Each row is a point on a landscape with many valleys, with its height.
A ball rolls from a point to the lowest of its 3 nearest points, and stops where none of them is lower. Distance is the straight distance between rows; heights are no part of it.
Nid: [-28 -44  20   5  -2 -20   1 -82  -7]  (h 34.8)
vas: [  6  37 -37  49   2  -6 -18 -26  50]  (h 16.1)
fivab: [ 45 -43 -24   9 -16  15  36 -52 -10]  (h 62.8)
Lozam: [-18  34  45 -24  -7  -4  -6  49  17]  (h 22.4)
vuz: [-26  28  38 -29 -33 -16  13  56  23]  (h 30.3)
satip: [ -5  51  10  -6 -23   1   0  46  20]  (h 29.2)
Lan: [-11 -49 -10   2  38  15  21   1 -49]  (h 61.3)
lelo: [-16 -22   1 -11  30  27  15  30 -56]  (h 64.9)
Menof: [-38 -36  60  -6  12 -10  -6 -56  32]  (h 23.5)
lanez: [-24 -28  20  -3  26 -29  -9 -16  18]  (h 62.7)
ponud: [-29  26   9 -15 -11 -19  11 -31 -58]  (h 94.3)
radot: [ 13 -12 -58  26  -4  30 -20  14  45]  (h 11.0)
ropab: [ 10 -38   4  18   4  15 -28  13  84]  (h 11.2)
kas: [ -3 -55   8   7  42  -7  -6  -5  -5]  (h 63.0)
pevi: [ 33  -8  -2   7   9   0 -30  26  60]  (h 9.5)
Nopur: [-16  46  27 -22  10 -44 -17  -3  -6]  (h 31.9)
pasen: [ 16 -37  18  12  -5   7 -23  -7  82]  (h 12.6)
Nakub: [-20 -19  13 -23   6  51  49  19 -67]  (h 70.2)
lur: [-57   2  32 -21 -14   5  47  33 -38]  (h 74.0)
Tupa: [-18  -6  13 -12  27 -36 -20  -3 -18]  (h 61.7)
Moko: [ 11  31  10  -3  22 -32 -27  10  21]  (h 12.9)
zedo: [ 12  14 -11  41  -7  -3 -17 -26  69]  (h 12.4)
gosav: [-32   2  12  -6 -26  14  58   2 -68]  (h 81.5)
kezek: [  2  35  22 -14  -3 -34 -17   7  -4]  (h 22.6)
sebeb: [ 30   1 -30  24  -2  27 -35  27  40]  (h 10.4)
Kos: [ -3  23 -34  12 -32  49 -10  49  11]  (h 13.4)
Migi: [-13  23  29 -11   8 -21 -15  34  14]  (h 13.2)
tigul: [  0 -36 -11  -4  25 -11  25 -41 -38]  (h 55.0)
tipa: [ 13  14  -7  -7  19 -27 -27  20  23]  (h 10.3)
vin: [ 12  10 -10  10  15 -16 -27 -12  66]  (h 10.1)
lafun: [-41  10  45 -24 -19 -21  30  21 -33]  (h 68.0)
Rul: [ 14  12  10  -9  12   7 -23  52  15]  (h 12.7)
susa: [-16 -16  30  -8   1 -39 -19 -47  65]  (h 11.8)
gim: [ 41   7 -26   2 -12  37  38 -18 -55]  (h 68.4)
Zoze: [ 35 -15 -29  -8  10  35  27 -14 -38]  (h 56.0)
rab: [ -9  39 -64  49 -26  12 -19  -6   6]  (h 14.9)
zag: [ 72 -24 -24 -10 -18  16  21 -24 -32]  (h 12.3)
bokor: [  6  72  12  -2 -14 -10  -3  18  10]  (h 32.9)
fot: [-10 -23  42   3  17 -15 -25  -9  59]  (h 5.7)
Ril: [ -1   5 -72  26 -24  43 -29   5   1]  (h 12.2)
mef: [ -9  17 -69  38 -37  13 -26 -12  24]  (h 13.0)
guko: [ 19  -9  -8 -11 -14  50  37  -1 -56]  (h 65.6)
Dete: [ 16   2  13  11  11 -29 -27  14  57]  (h 8.2)
Gineb: [ 13  -9 -28  12  -5   5  20 -59 -52]  (h 7.2)
litaf: [  7 -24  12  -2  43 -25 -34  26  32]  (h 12.1)
Voki: [ 23 -50 -15  -3   8  15  32 -48 -26]  (h 61.6)
Vokat: [  9  10 -21 -17 -24  26  40 -10 -66]  (h 77.7)
gupud: [-23 -35  10   5  48 -33  -2  -6   9]  (h 62.9)
gog: [-17 -12  15 -22  25 -27  -9   3 -39]  (h 59.9)
mapa: [-28  -5  40 -19  18  -7  10  16 -43]  (h 54.0)
ninov: [ 63  -9 -27  -6 -42  18   2 -28 -29]  (h 57.9)
Vaza: [-33   9  38 -25  -2   0   8  59   1]  (h 31.3)
Mafed: [ 62 -31 -23  -8 -18  12  34 -44 -11]  (h 54.5)
sogop: [ -3  40 -51  27 -25  40 -17  20   6]  (h 12.8)
zaze: [-23  14  14 -19 -29   1  38 -13 -64]  (h 88.6)
Befo: [ 19  49 -23  25  -2 -14 -18   4  28]  (h 20.9)
porak: [-34  30  44 -11   9 -30  -4  23 -20]  (h 36.8)

Two balls start at each pair of points below. Name the first point that both come to, or write none.
Voki, guko -> zag
zaze, gim -> Zoze
radot, Moko -> Dete

For each start below, name the point where the ball stops.
Lan -> Gineb
Rul -> Dete
Befo -> Dete
kezek -> Dete
zedo -> Dete
